Each row is a point on a landscape with many valleys, with its height.
A ball rolls from a point to the lowest of its 2 nearest points, and stops where none of them is lower. Distance is the straight distance between rows; heights are no part of it.
Gini (h 506): [ 74 125 111 131 158 137 147 127  80  87 148 142 155 117 135 130 109 103
 109 121 163  94 137 108 121 154 143 121 124 136 104 170 142 115 144 187
 154 161 109 195 136 128 168 113 150 150  96 107 111]
nizim (h 567): [152 135 106  87 133 110 170 147 137 111 150 122 176 166 113  75 184 124
 135 200 122 165 117 162 132 112 130 147 157 132 158 170 192 159 103 121
  71  74 152 146 145 145 127 183 141 142 156 127 119]
mivon (h 433): [128 114 195  89 121 167 112 172 122 142 138 111 111 123 105 164 145 108
 145 110 135 167  95 132 134 127 150  77 108 119 149 162 130 120 153  82
 122  82 137 131 172 125 115 142 118 154 201 140 150]
Fasi (h 545): [134 149  97 131 122  51  62 107  92 159 116 138  74 129 143 146 103 117
 124 119 147 133 169 159 157 123  92 139  83 117 110 138 133 122 142 119
 118 123 184 136 103 113 108 119  95 108 101 170 131]
Pezab (h 509): [195 139 145  70 146 212 132 200 159  98  99 163 162 121 169 138 144 150
  95 136  95 177 134  71 146 115 127  83 118 135 155 125 174 122 148 103
 117  80 190  77 130 117 108 124 162 126 166 111 123]
Gavid (h 196): [103  98 125 120 101 114  96 120 106 132 142  99  92 129 152 175  99 131
 146 124 126 120 119 167  96 152 125 167 117 143  91 123  64 146 100 114
 122 125 138 167 133 173  62 131 139 154 119 141 136]
futun (h 482): [ 91 149 155 119  95  97 172  97 122 177 141 144 120  80  94 162  42 145
 131  90 126  95  90 101 106 153 120 126 109  85 162 147 110  80 165 132
 144 161  61  90 115  96 112 123 104  72 128  89 126]
risem (h 252): [111 116 132 138 135  94  87 120  86 152 134 117 141 149 146 103 158 130
  97 178 159  95 169 187 145 103 132 128 158 124  91 132 130 190  91 135
 114 152  87 193 121 112 123 142  70 158 143 140 163]
kipal (h 335): [ 98  68 145 199 142 178 102 140 117  90 133 135 103 100 120 139 120 143
 128 130 137 123 171 128 147 164 119  94 135 108 104 108  86  99 135 111
 159 158 108 159 160 122 143 101  99 188 106 122 122]
tovov (h 234): [129 156 123 160 116 163 113 135 170 124 136 120 162 111 125 117 142 122
 152 119  46 103 159  93 141 161 162 119 146 151 109 166 122 120  99 184
 187 149 151 187 161 134 155 149  79 192 127 117 111]
Savak (h 485): [ 90  78 122 118 149  98  91 143 164 127 111 137  65 129  89 160 151 165
 112 118 178 131 136 155 150 103 121 119 105 121 106 108 136 143 137 143
 102  88 145 106 107 164 113 111  84 139 135 190 166]
togir (h 195): [111 168 160 159 118 139 154  39 150 157 116 129 174 125 133 186 122 117
 147 127 100 113 130 101  72 162 125 129 139 114 119 116  77 105 113 105
 205 190 103 136 147 154 138 130  91 124 103 107 121]
zabu (h 533): [123 111 121  56 122 128 124 138 126 112 145 127  92 139  97 131 148 115
 111  66 187 147  50 127 132 105 150 111  72 162 127 126 154 139 133  97
  97  73 114 130 124 114  86 132 169 123 151 158 167]
Let (h 602): [144 124  79 140 112  87 111  82 136 166 132  75 117 170 139 146 155 135
 156 142 159 155 106 176 111 139  95 159 123 132 163 111  83 151 127  89
 127 136 110 107  80 159 104 143 122  96  85 161 132]
fadus (h 511): [ 98  98  87 113 122 134 104 132 153 138 144 120  99 156 114 138 142 145
 118  69 191 126  89 145 123 108 134 104 100 173 109 109 110 169 144 124
 101  95  72 111  83 129  81  98 101 112 144 176 177]
tum (h 244): [108 138  83 181 138 111 147 113 145 142 136 139 121 168 164  70 133 152
 115 130 130 109 142 134 162 110  98  89 148 149 128 121 125 156 156 163
 115 166  96 108  66 123 134 115 109 137  96 126 116]
Rar (h 287): [171 119  83 158 121  64  68 127  70 157  95 131 129 165 139 135 137 157
 143 138 138 164 121 120 190  81 109  43 123 153 133 147 199 150 142 167
  86  59 207 188 141  93 158 161 156 124 191 171 126]
sof (h 202): [128 102  89 148 133  63  82 150  64 148 117 120 173 133 137  99 162 124
 120 214 130 123 115 157 172 113 179 143 182 142 136 128 102 198  80 144
  70 103 139 192 160 131 141 174 105 154 149 151 141]
zuge (h 539): [129 125 127 109 108  84 148 145 120 145 164 118 122 159 110 115 203 120
 137 180 135 159 111 175 142 107 125 164 187 116 166 126 177 192 133 122
 117 103  85 118  95 180 123 173 110 120 132 137 143]
kebu (h 251): [ 91 156 127 172 129 119 138  90 117 140  91 115  97 126 104 183 125 110
 140 128 157 129 114 135 110 123 132 140 140  95 137 121  98  86 133  68
 162 172 110 135 122 111 142 106  82 104  96 120  96]
Mol (h 453): [108  75 115 118 157 134 125 135 158 127 126 103 106 155  91 109 151 182
 139 176 168 133 102 189 117 103 151 161 150 135 110 109 124 127 103 129
  83 123  90 116 120 166 116 143  89 149 137 178 124]
Nadu (h 569): [109 105  74 144 129 176 150 139 102  88 131 149 137 114 148  80  90  94
 110 102 127 118 131  62 143 168  91  72 142 142 126 125 140 135 167 118
 121 109  86 107 104  82 124  75 163 140 101 102 106]
silab (h 330): [130 133 152 123 109 141 140 117 131 137 136 122 153 122 118 138 151  94
 159 183  79 126 131 157 102 150 148 169 208 110 131 135 118 141  91  93
 171 132 110 112 162 161 159 155  51 153 150 113 154]
delo (h 494): [110 133 130 138 107  98 156 146 146 141 140 138  97 115 141 143  81 151
 139 121 105 141 152 124 135 154  91  91 115 115 165 157 104 111 171 131
 129 127 136 104 100 130  87 123 108 138 124 108  98]
Bur (h 520): [137 173 108 159 136  79 118 100 119 162 109 130 109 125 154 136  95 119
 160 131  77 150 152 135 138 139  98 111 113 109 163 144 135  89 155  97
 141 145 195  95 100 128 140 159  95 116 100 123 118]
vufi (h 296): [147 149 113 114 115  70  87 112 101 137 110 121 106 126 133  95 144 108
 112 164 113 128 151 183 131 120 141 181 155 130 100 121 126 161  83  81
 101 118 187 106 162 109 143 162  78 156  98 137 123]
vaf (h 349): [139  99 168  88 134  82 150 124 176 124 113 154 129 107  88 181 131 134
 111  77  58 140 129 114 145 122 131 159 131  92 149  99 115 120 114  96
 125 118 167  39 148 132 136 133 130 113 179 137 162]
venep (h 438): [136 156 130  61  67 141 141 141 155 127 139 150 105 117 116  99 105 149
 116  74 128 132  96 119 135 101 100 133  69 133 123 121 118 124 178 109
 128  48  99  64  85 157  64 125 141  65 108  87 151]
zoto (h 516): [124 157 117  84 106 140  98 128 146 117 162 125 104 157 148 103 124 128
 130 100 126 139 148 176  85 126  71 155  85 153  78 131 138 141 160 109
 106  66 173  82 117 150  68 154 126 132  82 130 149]
fusut (h 300): [126  92 143 132 165 127 130 164 165 126 123 131 105 116 114 165 122 158
 116  97  80 139 190 128 199 103 127 151 130 103 148 124 194  63 153 150
  92 123 153 120 133  82 133  78 151 122 144 165 114]
rovu (h 548): [112 164 107 168 135  83  24 156  65 116 135 137 123 123 128 137 104 142
 130 147 122  89 124 123 167  82 166 127 130 120  80 171  67 125 100 132
 140 142 148 191 107 158 114 124 128 142 114 130 125]
dasif (h 377): [114 129 135 150 107 135 144 129 159 134 153  81 109 137 122 146 161 142
 138 118 114 109 142 149 103 137 122 153 202 175 128 111  69 162 125 156
 166 153 123 129 135 199 146 145 114 151  95 114 107]
belak (h 215): [122 125 133  75 152 122 173 124 148  92 128 155 175 156 126 146  97 134
 132  98  71 141 123 115 142 129 128 154 105  97 146 154 193 106 124 126
 132 126 148 119 103 100 148 147 166 110 173 116 143]
lef (h 147): [121  89 148 154 157 138 104 137  95 126 104 109 157 131 119 105 140 127
 135 244 135 142  98 156 130 134 156 162 160 125 127 105 100 151  54 157
  66 153 108 215 177 145 138 163 129 175 163 144  99]
pak (h 339): [103 133 168 182 124 163 147 125 135 119 132 102 132 111  99 135 156 162
 122 170 123 121 153 144  97 152 148 143 209 135 120  82  92 123 102 155
 180 181  59 155 167 159 166 146  87 173  95 103  99]
rud (h 588): [ 89 142 110 164 129 135 140 103  75 107 116 140 119 144 145 122  95  69
 135 113 152 135 138 101 121 149  73  70 122 132 110 140 130 105 155  89
 146 118 129 148 139  47 115 102 149 131 122 103 105]
fon (h 566): [119 116 109 110  96  82  68 109  82 158 137 124  86 157 156 175 128 112
 109  97 172 153 127 173 145 141  79 130  88 126 127 123 143 171 114 100
 121  84 131 169 110 112  66 132 125 103 143 171 174]
sivu (h 490): [113 138 109  88 120 163 143 138 135  82 188 103 134 153 135 106 125 132
 123  78 160 111 117 173  84 125 106 166 142 178  99 128 128 138 147 136
 158  94  94 111  92 182 100 144 143 117  91  95 157]
dek (h 249): [144 132 157 133 126 129 153 139 151 109 135 123 169 125 125 130 172 112
 126 127  35 121 150 115 144 126 165 196 164  99 167 130 203 138  90 163
 138 193 138 148 136  77 181 141 147 133 140 109 107]
zaba (h 277): [119 124  73 201 147  82  72 102  75 145 128 145 134 165 167 101 132 115
 119 149 151 106 154 158 158 112  97  72 117 145  69 151  90 151 119 129
 112 142 128 163 112  87 120 110  94 166 137 153 157]
rete (h 526): [ 77 152 181 150 122 132 145 113  90 115 137 117 129 133 105 168 143 111
 127 161 106 138 123 152  78 112 142 187 137  61 106 130 135 152 140 153
 192 168  77 146 111 152 186 152 113 117 120 126  97]
Gego (h 372): [128 124 176 134 116 172 104 102 169 132 129 134 194 145 147 125 122  67
 155 136  80 131 125 119 105 164 127  97 172 139 114 144 143 163  97  88
 177 112 137 139 184 130 145 127  60 153 192 145 145]
rupe (h 422): [146 141 163  86  78 140 177 106 165 124 144 153 162  95 113 129  79 122
 117  59  74  98  86  68 111 156 121 127 114 155 148 103  66 152 141 124
 172 137  75  86 132 128 100 136 141  88 155  48 143]
Zozev (h 464): [116 138 145 111 114 130 135 152 136 152 128 128 140 141 145 159  83 128
 172 128  87 165 120 139 115 146 113  98 114 127 139 166 137 124 154  91
 109  66 169 111 141 143  81 167  95 133 188 132 135]
nime (h 387): [164 114 120  68 120 165 179 128 162 111 120 145 118 114 131  89 151 169
 113 103 150 117  76  77 164  79 184 130  88 128 136 117 151 122 151 128
 133  99  80  94  87 183 143 113 194  73 122 111 133]
suv (h 248): [116  93 115 107 161  74 123 137 111 122 114 167  63 128 100 144  82 133
 122  98 146 126 162 119 186 113 114 136  86 135  99 125 193  78 160 180
  90 104 143 118 125  81 122  89 133 104 153 182 129]
bemer (h 437): [163  84 110 100 183 121 155 163 163 114 102 136 110 131 116 128 183 142
  96 154 139 156 124 104 162 109 165 107 143 120 169 100 179 140 108  94
  79 113 172 111 142 125 147 134 148 137 141 176 124]
Tepa (h 415): [128 135  92 143 150 126 156 171 166 131 152  91 152 146 136  90 170 128
 129 144 145 123 125 164 111 113 153 164 205 198 149 135 115 161 126 171
 100 130 161 108 121 201 129 154 104 126 108 122 107]
tudeb (h 423): [ 93  88 102 171 175 164 120 119  96 112 121 121 103 149 124 116 111 154
 146 161 211 106  80 161  97 112 155 113 133 163  69 115 113  95 122 147
 102 143  68 149 124 146 124 115 108 154 127 165 127]
kozof (h 414): [139 112 148 122  78 112 115 134 154 170 170  83  89  96 126 176 172 119
 132 106 111 138 138 145 109 150 107 150 166 142 177 125  64 167 146 100
 156 111 138  87 131 201  93 128 118 119  88 118 155]
lufa (h 328): [103 125 171 167 117 110  74 160  64 148 107 125  65 109 134 172  88  88
 145 144 170 149 131 139 155 120 108 101 118 101 117 136 109 136 145 108
 117 114 140 207 141 134 105 108 129 126 180 140 125]
Neku (h 622): [137 165  89 156 107 131 172  94 158 131 131  89 155 183 131  98 149 113
 157 151 119 148 112 147  93 134  93 155 155 151 145 100  88 158 125  71
 117 142 110 111 114 123 105 163 127  93  91 100  79]
defu (h 152): [133 135 113 125 164 164 166 135 139  88 120 128 185 178 146 108 111 110
 157 140  95 141 109 131 110 155 142 141 129 152 143 136 148 131  86 133
 128 141 148 130 138 114 152 175 127 163 162 119 113]
keb (h 668): [201 148 148 104 105 158 155 136 167 101  93 143 158 146 147  89 145 136
 107 143  44 154 118 103 154  94 121 154 168 112 166  91 172 149  93  96
 136 125 149  52 107  96 148 151 154  97 158  66 128]
Rap (h 430): [130  94 172 121 143 144 106 127 103 124 139 110 147 135 130  88 169  99
 116 165 159 102 146 126 152 113 161 127 114  99 105 167 166 162  92 177
 121 165 126 236 179 109 175 117 169 159 138 133 119]
nofi (h 192): [103  96 120 113 174 114 119 116  77 112 106 127 117 157 119 123  95  98
 122 118 178 113 118 146 166 117 123 149 110 110  95 154 161  97 104 148
  96 118 136 167 151  69 178  96 166 122 163 157 129]
moluk (h 291): [126 153 100 159 129  66 117  87 150 127 122 145  94 134 147  72 116 129
 116 118 110 109 153 102 128 121  79 108  92 123 138 113  84 140 164 153
 112 160 170  45  88 107 142 108 166 125  65 119 110]
Tebos (h 253): [111 152 148 138 142 186 159 139  99  95 174  91 176 173 134  90 143  78
 167 127 149 128 147 153  62 146 105 150 156 187  55 129 115 131 121 159
 165 123 112 186 161 141 109 180 161 141 146 105 121]
voz (h 399): [181 172 148  94  70 156 139 113 158 133 145 132  96 140 119  72 168 140
 118 118 128 137  97 147 139  76 130 149 125 124 120 107 127 147 142  54
 129 101  97  40 101 150 115 131 107  96 109  89 125]
bunes (h 197): [ 86 168 118 205 113 123 140  98 124 145 144 120 136 145 152  95 137 146
 139 142  93 112 154 128 131 129 122 103 156 108 139 142 112 107 139 157
 166 189 111 136 102 122 151 138 132 158  52 104  87]
vened (h 161): [161 131 136 146 125 153 121 181 154 118 137 125 178  80 142  98 187 121
 131 162 103 118 162  94 111 139 184 130 126 112 202 164 209 125  66 157
 105 185 166 196 150  76 158 124 132 147 106 131  98]
Fideg (h 584): [129 112  55 140 102  77  90 112 117 171 139 110 135 182 149 144 166 140
 138 141 124 148 132 192 144 122 112 148 143 143 127 120 122 200 109 100
  88  74 160 144 111 152 104 165 117 126 128 190 152]
bineg (h 394): [141 134 197  96 130 194 135 168 140  96 169 139 157 104  80 140 173  97
 126 100 137 168 126 110 119 126 188 114 103  94 163 152 166 137 159  90
 159 131  90 146 159 110 174 128 115 119 195 130 135]
Sadab (h 435): [170 154 187  84 102 178 126 171 145 130 148 156 127 114 103 143 159 133
  97  79  85 162 130 110 185 108 160 118 127  96 166 122 160 112 182  67
 152 108 103  79 122 122 150 115 113  98 172 112 140]
pada (h 294): [118 115 143  74 113  79 172 142 156 137 121 162  53  95  89 136  77 167
 104  84 138 121 132  91 167 112 127 123  96 107 128 112 179  98 171 172
  99 103 114  73 100 122  91 106 144  83 130 140 137]
larul (h 473): [182 161 153 112 109 225 145 190 151  92 123 131 167 133 151  99 159 127
 112 112 102 164 119  99 156 111 159 101 130 154 162 113 129 145 171  87
 155  96 108  89 119 137 125 133 127 101 152  76 104]
meb (h 245): [140 133 123 144 145 101  81 129  83 118  95 126 120 139 128 118 110 103
 120 141 112 121 148 159 178 102 152 160 138 111  96 138 133 126  79 103
  91 131 194 160 176  67 175 129 134 147 154 144 104]
Dimi (h 388): [127 140 155  97 111 116 152  97 181 126 114 142 109 120 123 122  98 146
 131  75  79 123  89  97 108 120 128 142  90 122 145  93  70 139 132 113
 125 133 136  18 110 139 125 136 157 107 144 106 139]
ruvet (h 246): [112 106 173 108  88  92 133 129 152 149 131 143 110  75 116 198  78 149
 122 107 103 100 132 152  94 153 136 168 115 103 127 135  78 135  96 125
 143 141 145 124 159 162  73 135  78 145 144 103 152]
Paza (h 79): [147 146 134 134 162 182 174 129 173  87 114 157 194 140 149 121 117  97
 123  93  87 113 106  64 106 182 134 133 131 167 151  98 159 131  93 169
 181 189 116 142 129 103 165 142 122 140 150  96 124]
Zozeg (h 295): [ 93 123 120 206 144 159 105 125 111 122  87 127 131 123 103 169 132 124
 150 193 130 126 127 142 107 141 128 128 171 111 107 100  53  90  92  95
 160 159 119 152 153 140 138 105  82 162 114 121 104]
duge (h 561): [ 67 126  75 127 116 129 161  98 105 137 159 132 140  95 127 115  52 128
 151 116 135  93 133 111  70 175  96 112 136 154  73 149  94  95 170 137
 115 105 105  99 122 156  80 116 135 139  77 103 114]
fizi (h 484): [ 84 145 126 137 135 171 124 104  85 116 127 139 182 139 141 127  75  96
 158 149  95  97 130 107 102 171 123 123 125 136  55 158  90  93  86 176
 172 141 119 186 155 118 142 132 152 186 140 109 137]
pulo (h 510): [111 142 145 118  77 126 140  90 155 164 152 109  90  74  88 129  97 168
 122  74 154 107  93 104 100 129 130 100 104 121 161 120  36 110 179 112
 139 146  70  81 115 145 114 104 137  92  78 105 134]
Dosi (h 528): [109 126 112 197 154 112  68 150  64  81 130 151 161 127 132 120 140 105
 116 145 123  89 121  93 167 116 176 118 118 131  99 180 107 106 108 189
 156 188 120 216 131 112 146 107 144 160 117 123  96]
likib (h 538): [160 124 150 133 142  95 130  72 154 136 106  86 112  60 101 166 112 124
 126 107 176 125 114 114  75 164 126 132  81 112 148 115  34  90 155 123
 145 181 123  73 127 147  88 112 115 132  80 121 152]
fezak (h 323): [146 132 101  98 112  40  82 124  91 146 108 145 119 138 124 157 134 173
  97 126 104 158 151 130 179 105  82  75  96 118 105 136 163 133 146 137
  69  43 227 138 155  79 111 155 167 135 159 202 116]
rufos (h 250): [138 146 139  64 153 126 134 142 111 108 123 140 120 166 118 125 117 113
 122  99 143 157 129 150 153 110  93 129 101 121 114 170 205 106 133 114
 112  75 183 132 138  90 146 148 149 114 165 132 135]
kosul (h 344): [143 129 132  92  74  60 153 133 123 172 115 160  62 105  89 154  49 144
 141 117 157 122 127 133 127 135 113 139  69  96 111 132 179  99 120 133
 101  87 137 102 146  72  46 137  99  91 139 154 138]
gotu (h 582): [101 131  79 139  94 104 144 106  91 161 155 117 141  35 104 149  81 150
 122 116 208  95 131 129  41 180 109  98 146 149 116 132  73  93 164 129
 153 113  50  96 133 147  48 100 122 111  50 101 128]
Sos (h 475): [130  73 104 140 183 123 152 145 142 117  99 149 117 143 117 127 159 159
 119 169 157 137 111 119 158 119 155 132 119  99 188 107 208 110  98 151
  80 178 115 171 107  97 160 122 142 114 133 167 100]
Gaz (h 436): [174 161 119 129  78 160 102 121 170 170 155  91 118 133 128  70 170 142
 123  99 163 139 119 149 122  87 130 139 112 158 119  89  48 134 178  83
 132 116  98  33  86 162  92 104 133  60  93 141 130]
tes (h 504): [ 87 202 151 154 120 152 127 100  69 131 119 144 174 133 114 158 124 112
 134 189 103 107 159 122  72 130 141 153 144  92  47 118  87 132  90 148
 207 166  93 200 135 134 155 123 134 153  99 117 109]
Nobug (h 393): [154 128 123  89 133  94 144 128 169 110  96 145 101 146 116  67 166 160
  83 159 134 153 121 135 163  91 139 146 136 115 135  74 159 168 109  99
  64 100 119  47 112 107 128 130 116 133 140 153 110]
tuga (h 397): [132  85 174 126 179 157 117 150 124 121 112 127 155 115 113 164 150  95
 136 148 114 120 147 119 149 123 165 167 106  85 138 152 158  96  83 145
 111 163 172 217 193 113 180 106 171 135 177 140 120]
Mape (h 301): [165 122 127  69 176 156 139 131 130 128 134 128 115 170 154  51 146 125
 124 132 187 143 107 124 127 110 108  81  82 155 109 137 204 128 127 141
  65  92 159 106 153 107 137 140 177 140 128 147 136]
kupu (h 141): [173 122  91 120 152 156 156 160 161 103  86 159 135 135 177  90 135 165
  96 142 157 142 128  74 172  85 130 106 111 121 183 115 205 105 127 174
 127 128 128 113  50 105 151  76 190  60 123 106 112]
mog (h 286): [116 121 148 116 119 105 104 142 153 146 122 141 142  90 126 168 101 118
 141 130  46 106 158 123 131 155 151 134 142 132 114 171  85 129 116 149
 157 119 203 124 166 168 131 135  62 168 144 120 150]
Fere (h 691): [193 126 170 133  84 201 176 133 188 114 101 124 140 120 144  74 165 149
 115 134  69 131 102  89 156 113 143 154 170 127 177  93 105 156  81 154
 154 136  99  82 124 147 165 129 176 116 155  84 109]
rofa (h 168): [173 120 149 141 138 176 157 169 180  88 114 133 179 100 155 158 129 132
 118  78  74 119 149  72 127 147 154 158 146 127 190 102 187 115  99 167
 141 199 149 140 108  75 177  94 176 118 145 106 132]
Dume (h 565): [142 102 114 154 147  75  64 103 160 137 100  94  88  94 118 155 154 128
 132 159 175 136 163 158  89 150 108 140  83 110 131  97  52 128 159 113
 117 142 167  71 118 163 109  99  94 141  72 170 145]
gal (h 541): [160 111 150  70 131 182 142 164 130  91 131 166 122 116 157 118  87 135
  95  88 105 140 136  67 146 155 117  91  96 134 125 117 149 129 166 111
 110 102 132  78 131  70  93 110 168 140 144 101 122]
nutol (h 451): [133 173 193 108  74 125 148  82 156 151 160 142 157 106 103 142 110 119
 132  63  81 118  94 101 118 107 122 131 110  91 178 139 115 120 170  86
 171 159  78  86 101 108 141 123 144  43 168  70 144]
lus (h 644): [161 150 113 115 108 124 145 120 146 121 116 116 134 172 142 104 143 115
 116 150  80 147 156 124 152 121  79 133 148 110 162 118 155 162 127  65
 124 136 153 110 105  66 137 133 138 102 105  94  89]
Gudez (h 292): [138 117 138 171 141 105 103 166  68 139  92 113  99 120 163 156  96  98
 162 151 144 172  86 133 145 120 135  80 123 142 143 152 127 132 136 129
  90  89 205 173 164 155 139 141 158 154 194 133 122]
bena (h 601): [ 77 124 117 134 105 127 114  83  78 135 124 112 117  79 114 202 109 119
 118 112 188  94 107 119  61 167 129 119 132 140  88 112  60 111 130  97
 170 136  70 168 139 137  83  83 128 125  66 109 130]
tiben (h 214): [130 119 129 126 140 177 183 147 147  94 119 141 160 117 129  92 143 138
  82 116 160 113 103  79 147 132 149 148 132 108 183 118 167 125 121 169
 125 170  67 128 101 108 197  76 177  82  99 100 101]
Lemas (h 459): [125 129 169 137 123 197 138 114 119 110 123 117 185 116 139 101 127  75
 154 134 107 105 125  93  95 168 145 131 108  99  92 155 170 131  74 195
 156 162 111 218 187  86 186 126 162 181 148 126 136]
Temo (h 568): [119 130  93 158 131  62  70  83  72 165 114 137  89  96 137 172  86 128
 124 139 202 102 155 147 128 138  81 129 103 119 106 121 110 100 137 149
 164 154 100 174  71 141  92  70  93  81  88 157 172]
met (h 282): [137 152 124 146 116 139 103 128 105 153 138  84 135 129 141  95 138 100
 160 195 115 118 156 175 103 129 144 151 201 160  73 130  86 140  81 101
 121 113 161 152 181 149 115 150  89 172 126 135 125]
Kos (h 247): [151 116  96 194 132  89  69 143  68 180  97 117 128 159 165 103 144 121
 142 185 153 147 105 163 179  92 131  71 157 149 124 136 139 187 124 138
  57  83 170 178 159 123 157 153 114 155 174 168 140]
mut (h 508): [114 113 153 135 150  88 146 150 121 157 117 126  90 150  91 128 170 130
 125 156 139 143 128 144 183  91 144 164 175  94 188 104 212 130 130 160
 124 157  94 142  99 139 171 157 109  86 144 161 117]
vatam (h 540): [ 97 142  85 101 106  93 109  88 129 144 151 111  83 101 148 109  76 127
 134  89 160 112 123 144  65 152  91 158  89 145 112 104 119 123 158 141
 127 105 115  62  84 153  62 130 138 103  52 121 158]
nodeg (h 465): [107 139 128  60 105 173 163 155 118 101 172 139 146 106 110 103  81 115
 129  72 156 118  94 114  97 146 119 123 101 149 120 155 139 122 181 113
 133  64  69 118 119 150  85 154 141 100 125  68 162]
fegom (h 362): [151 145  94  82  96  80 112 109 148 137 115 136 111 143 119 150 161 143
 128 144  85 162 149 139 126 131 103 135  97 106 114 129 142 163 135  73
  80  49 222  77 151 122 125 151 138 138 113 179 127]
Vesa (h 348): [158 122 113  91 150 173 159 151 169 103 131 139 116 157 148  49 138 149
 111 126 161 136 121 115 144  98 156 132 100 159  99  99 150 150 149 131
  81 101 112  65 100 144 117 116 149 120 125 142 117]
Dok (h 144): [ 80 174 153 179  94 174 174  82 142 128 147 127 174 130 135 137 116 137
 138 112  70 121 147  85  91 177 113 125 148 101 123 115 115 128 138 175
 195 181  69 135 131 127 180 141 145 142  75  97 110]
pifi (h 604): [138 157 109 173 154 122 134  68  97 157 126  95 149 103 145 162 122 182
 162 166 169 107 165 151  67 140 121 113 135 132  92 125  63  53 145 143
 183 162 113 137 103 182  94  90 147 129  45 138 132]
niz (h 233): [127 121  67 147 165 108 124 118 113 133 126 173 118 159 150  90 128 124
 106 105 161  95 142 116 165 111  99  73 108 161  92 152 183 166 153 168
  92 134 120 130  87  85 142 108  89 143 144 142 173]
kasa (h 209): [129 161 141 121 134 180 156 132 157  96 159 134 191 173 136  98 119  89
 159 104  58 126 161 129  97 157  88 128 134 173 102 137 124 135 139 128
 171 119 139 156 140 144 114 189 114 138 142  82 140]
tebu (h 334): [166 122 135 133 178 142 118 145 125 133 114 125 125 125 178 123 125 111
 155 145 128 146 120 110 111 121 153  57  93 153 154 180 182 103 125 132
  95 129 232 154 171 125 151 142 157 160 160 116 119]
siku (h 355): [163  86 143 122 205 135 120 152 136 138 119 132 145 108 135 176 146 121
 132 130 108 146 172 118 158 104 165 148 109 100 152 123 216  40 105 110
  84 128 197 160 186  88 154 121 180 120 181 182 138]
Zep (h 391): [ 82 120 115 144 149 144 137 133 107 116 134 125 105 139  92 131 133 156
 106 101 200 103  66 132 117 112 156 104 146 160 133  98 102 107 163 148
 151 160  25 114  89 141 162 115 106 117  91 127 127]
pez (h 352): [122 109 154 102 139 179 153 155 137  83 164 115 138 132  98 139 156 129
 125 104 158 133 113 123 109 147 173 134 124 140 145 121 104 136 145 119
 168 152  63 143 138 157 160 138 128 142 134 117 125]
vin (h 585): [101 102  98 158 141  86 121  59  95 169 135 122 102 107 129 142 105 152
 127 132 174  85 134 120 106 154  77 100 131 112 126 125  69  92 169 154
 153 172  66 111  81 153 134  90 135 108  49 142 143]
gaku (h 456): [121 100 100 164 191 130 138 178 141 100 122 143 124 122 129 132 159 123
 114 145 167 138 123 135 136 134 147 106 150 160 176 152 118 123 134 155
 121 146 156 119 126 174 163 109  91 162 122 135 107]
gokug (h 298): [110  90 188 100 148 123 131 139 158 109 125 132 106  91  78 183 123 149
 109  65 113 105 120 127 124 142 130 169 141 126 149 104  71 107 109 150
 166 161 136  81 152 161 157 136 105 133 149 104 154]
rimi (h 371): [125 115 156 104  96  71 129 121 106 164 115 137  87 116  97 210  81 131
 148 126 113 151 139 145 159 118 123 169  96  73 127 138 155  92 121  90
 104  93 140 171 149  98  80 128 135  85 195 158 131]
Bavom (h 238): [123 153 110 181 120 135  83 104  90 142 143  86 127 137 162 119 104 111
 167 144 146 107 150 158  94 123 113 126 149 177  24 124  43 115  94 133
 127 130 173 181 161 149  77 105 164 157 119 138 124]
gapaf (h 46): [183 132  99 132 137 164 148 194 188 113 112 151 161 104 164  88 178 161
  92 167 133 139 150  94 145 115 154 112 132 116 217 136 191 119  86 153
  99 143 166 125  97 114 153  79 153 118 101 126 102]

Call two points neighbours if one is among the 2 nearest of the other. Go from one point of each pair to the other, from neighbour to neighbour, staying as low as possible. Name the highest point that can't be avoided.
lef / Dok | zaba
Paza / Gudez | tebu
Gavid / tovov | mog
Dok / niz | tum

For each start below, name the point where the ball stops.
gotu | voz
Dosi | suv
tes | suv
lus | pez
